Points, in no order, along strands that fork, close into loops and pass close to each other.
(in the rows, 128 means zero)
Points whose rows are less than 106 apart are linked; no others are. Some points are linked to none.
(321): [112 139  54 132 187 123 174 127 135  66 140  51 125 178 105 140 106  77
 106 100 111  80 116]
(607): [185 118 152 131 109 127  79  93 165 148  94 152 123  57 134 103  48 207
 132  85  88 139 174]
(625): [121 177 139 132 119 144 114 124 129 109  99 127 121 101 138 109 159 114
 133 113 173 127 109]
(725): [182 131 105 167 131  62 109 161 167 148 109 168 121 108  64 138  61 167
 111 143  85 112 128]
(685): [ 96 113 151  95 140 154 139 154 103 163 127 147 104 116 143 123 196 146
 118 135 139 174 108]
(195): [139 147  86 161 157 160 157 124 146 102 137 126 152 190  63 173  82  54
  73 112  87 106 130]
(462): [107 139 100 167 166 101 116 116 105  82 114  93 100 104 203 110 129 100
 139 137 111 133 135]
(408): [100  84 186  78 117 125 137 108 128 156 141 112 101  67 167 103 133 141
 175 141 115 147 172]
(567): [104  87  84  95 110 143 179 125 108 141 163 113 110 150 122 117 187 128
 118 119 139  99 116]
(12): [155 133  91 144 136 164 122  75  77 111 150 149 168 158 171 156  99  76
 134  84 121 118 146]
(543): [143  92 181  93 119 117 136 118 182 171 128 136 111  91 170  80 146 191
 134 157 121 154 132]
(480): [161 124  84 176 126 131 124  98  95 111 145 165 167 160 114 157  65  75
 107  71 105 124 140]
(469): [136 136  91 108 143 129 166 140 122 122 138 116 142 171  68 177 109  73
  99 120  87 105 141]
(630): [101 105 206 111  89 147 100 131  84 146 148 123 141 138 137 141 123 123
 163 136 133 185 138]
(737): [111 127 165 130 113 150 109 138 186 134  95 157 114  66 109 103 126 203
 153 175 157 144  94]
(836): [163 128  67 140 179 146 139  75  79  97 157 140 166 188 158 164  82  61
 102 103 104  87 160]
(275): [ 83 167 136  71 170 134 114 107  59  92  90 117 106 132 174  89 180 103
 172 121 118 129 121]
(702): [ 96 137 114 176 131 133 117 133 134  98 113 103 105 124 162 136 127  90
 103 141 141 141 133]
(747): [ 90  94 155 113 108 151 109 164 122 152 125 152 120 106 108 153 153 174
 150 158 147 171 106]
(643): [ 66 101  93 104 103 191 144  90 110  90 161 111 114 174 157 109 189 107
 136 103 145 119 106]
(496): [126 122  67 129 168 118 184 104 124  81 149 106 147 167 135 146  83  40
 124 117 102  79 111]
(938): [100 155 107 118 108 157 136 139 134 147 146 120 112 148 100 134 199 142
  89 142 179 118 144]
(834): [ 86 110 170  91 153 131 127 121 110 151 119 133  84  86 166  80 201 145
 143 141 124 167 120]
(143): [ 75 137 117  94 165 143 143 114  76 117 146 120 104 147 184  96 202 113
 138 126 134 112 123]
(302): [144  97 132 179 119 102 120 144 137 132 113 162 146 119 107 151  54 108
 139 124  95 153 114]
(690): [123 107 109  73 137 113 186 147 142 147 137 119 124 128  54 164 108  87
 109 133  88 103 117]
(640): [143 104 147 103 109  93 131 148 149 154 134 145 141 106  36 174  53 124
 144 149  74 118 127]
(619): [195 140 105 119 126  76 126 109 147 123  94 128 132  96 137 133 105 144
 121 118 131 103 130]
(46): [ 94 145 137 126 139 176 104 113  96 104 110 145 138 176 151 119 168  84
 132 139 122 178 111]
(587): [141 128 100 128 124  78 162 110 141 132 146 110 131 132 166 119 150  92
 121 139 130  91 161]
(160): [ 96 100 123  88  79 153 142  96 106 135 159 122 115 149 148  87 191 117
 143 104 155 112  88]
(438): [134 163 174 111 121 122 100 137 143 166 111 157 113 103 135 111 181 176
 120 162 151 141 149]
(96): [149 149 148 177 116 117  47 148 133 121  72 183 109  97 130 116  98 189
 132 125 101 163 148]
(687): [138  73 175 137 110  97 156 140 128 162 170 117 142 152 139 151  90 125
 139 146 107 162 135]
(242): [138 111 144  60 132 114 134 102 128 164 122 138  74  88 142  85 199 221
 112 169 133 141 128]
(440): [143  90 129 106 105  85 175 107 130 144 158 112 151 136 143 129 112  86
 149 121 118  90 135]
(903): [136  85 162 171 110 112 122 178 154 155 136 153 145 108  81 165  36 150
 168 143 104 165 118]
(182): [163 147  85 146 176 107 160 139 136 110 117 106 140 132 132 146 110  90
 109  91 138 101 105]
(406): [ 96 105 137  96  64 132 127 103 150 137 137 117 116 114 133  79 167 145
 136 149 149 119  99]
(323): [123  88 212  67  73 125 122 121 130 172 167 113 121 124 146  81 142 183
 168 142 145 154 106]
(740): [129 167 154 161 107 117  63 135 135  98  72 159 127 122 134  99 132 145
 134 135 121 160 122]
(882): [125 124 108 119 130 139 128 147  95 120 124 126 141 152 136 172 152 113
 129 128 138 142 152]
(355): [162 152  64 138 203 161 168 107 105  81 148 101 163 203 129 176 107  79
  89  89 115 100 157]
(410): [138 138 113 195 140 107 112 126 123 123  97 128 108  71 127 150  85 107
 115 119 114 138 161]
(156): [146 143 159 174 108 143 115 116 126 144 124 147 153 111 151 127 110  86
 146  99 133 157 120]
(459): [142 198  94 174 105 130  85 142 132 105 104 115 130 151 110 143 143 127
  88 112 157 108 172]
(164): [129 174 204  81 119 129 103  99 150 150  96 156  99  94 121  62 183 195
 119 177 139 146 127]
(314): [ 84 138 181  82 164 134 121  98  98 119 109 125 103  94 184  79 161 118
 185 135 109 133 146]
(928): [157 117 170 159 124 111 116  97 143 142 119 144 125  86 182  93  93 118
 161  92 112 148 129]
(731): [153 152  61 159 207 168 165 133 142  78 156 111 139 225  84 171  91  83
  64  95 119 115 123]
(831): [124  85 132  99 122 108 170 142 147 143 130 120 126  94  73 156  85 123
 149 144 111 130 114]
(183): [135 142 127 102 100 139 117 157 148 126 108 155 136 135 111 127 172 178
 128 148 168 122  73]
(272): [131 115 239  98 105 143 106 148 113 174 144 132 133 128 140 103 135 172
 163 135 122 187 121]
(362): [141 152 183 143 107 124  76 151 137 164 115 162 122  88 111 140 136 170
 149 155 132 157 168]
(463): [148  96 104 160 116 112 140 112 129 116 131 129 166 153 107 164  62  66
 119 125  92 124 106]
(754): [121  70 136 149 103 113 135 117 103 123 164 112 171 157 145 153  90  81
 138 142 111 156 123]
(206): [101  80 167 104  80 152 143 133  97 144 156 111 142 116 118 153 115 115
 177 126 148 144 129]
(649): [111  89  92  99 151  93 205 112 117 118 162 105 136 151 139 138  94  63
 149 123  88  83 106]
(15): [156  68 187 112 105  90 142 124 173 165 149 112 135 109 141 108  99 165
 139 160 109 146 132]
(594): [175 149 107 176 112  92 105 165 135 157 111 178 149 116  74 165  90 142
 115 123 116 110 136]
(402): [ 93 117  53 105 147 137 170 118 109 107 180  87 103 167 152  90 193 118
 112 121 147  60 117]
(188): [149 148  87 141 150 143 151 186 140 108 118 120 157 194  97 174 139 136
  83 110 137 113 101]
(781): [111 129  68 111 147 145 143 132  96  90 128  83 123 165 146 147 144 114
 108 116 142 101 137]
(905): [142 137  94 120 163 105 173 162 157 123 118 103 129 116  85 138 133 121
 105 132 158  90  85]
(810): [137 129 180 184  77 119  41 126 122 129 108 183 130 104 114 119  78 166
 154 103 109 164 150]
(255): [ 86 116 201 115  99 139  97 134 172 142 106 155 110 112 128  72 155 196
 147 175 119 171  93]
(292): [121 187 107 156 179 111  77 115  82  67  97  85  99 119 184 100 138 106
 123 101 118 122 140]
(104): [164 178 112 155 162 155 126 139 110 120 107 118 142 126 144 141 149  89
 118  84 171 123 107]
(694): [111 182  95 160 119 179 118 155 138 114 132 116 132 179 103 147 162 130
  84 117 173 104 163]
(112): [179 121 110 131 128  73 121 142 183 120  83 137 134  97 102 143  76 177
 114 152 112 120 118]
(113): [142 150  66 123 180 116 167 187 156 100 126  79 129 162  71 152 120 121
  75 120 134 103  87]
(470): [132  81 157  78  51 125 131 103 130 174 169 122 116 128 106  80 164 174
 135 148 166 128  93]
(935): [143 184  89 156 154 115  84 130  98  88 119  89 121 135 153 123 154 117
  94  98 144 118 163]
(330): [161 180 119 138 115 114 100 134 146 121  85 139 135  88 121 134 123 151
 133 119 162 106 126]
(779): [ 77  65 135  83 113 152 164 104  76 139 167 115 117 123 137 132 134 112
 169 124 133 120 135]
(293): [122 158 186 106 140 154 105 101 181 144  90 148 103  58 127  82 135 222
 130 198 148 141 124]
(163): [100 137  54 100 186 159 180 129 103  82 167  63 118 179 144 130 162 122
 105  90 153  79 136]
(262): [157 128 190 116 147 107 125 107 152 139 103 129 118  86 192  79 148 144
 155 131 116 147 128]
(830): [ 90 101 152 156 110 152 107 176 137 157 140 151 151 121  98 176  88 157
 165 157 132 161 115]
(23): [ 77 127  67 108 158 210 166  98 107  77 178  95 111 191 142 112 167 110
 111  86 162 100 138]
(521): [128 119 134 110 122  98 128 117 108 143 126 124 137 135 170 128 157 125
 133 141 122 134 167]
(78): [138 156 127 185 125 127 127 171 152 161 138 161 161 121  89 150 122 132
 127 150 154 112 124]
(437): [151 136 152 178 115  98  69 152 160 165 117 182 125  85 115 137  94 191
 115 152 104 147 171]
(216): [141 175 124 199 107 135  75 128 122 114 101 173 151 129 134 126 112 102
 125 100 138 152 125]
(158): [126 155 116 137  93 122 136 144 163 164 140 130 130 119  80 138 151 128
 107 162 165 100 147]

A piece is all that can be reached along the links. How many separate loops has the piece of each point below (a circle has one, a figure eight two, a Y none), and how many tips (points with one link)?
(830) -> loops 0, tips 4
(23) -> loops 1, tips 2
(938) -> loops 0, tips 2

A tip is a point with one link. Name the tips that can be reached along the links from each point below, in the order of the rows.
(355) -> (143), (640), (810), (255)
(78) -> (702), (188)
(587) -> (321), (779)

A fork is a point with three links, a tip a point with one. Leave the first point through the second and follow the links. Name the first fork or tip that comes.
(625) / (330) -> (702)
(725) / (112) -> (188)
(740) / (216) -> (463)
(480) / (12) -> (640)
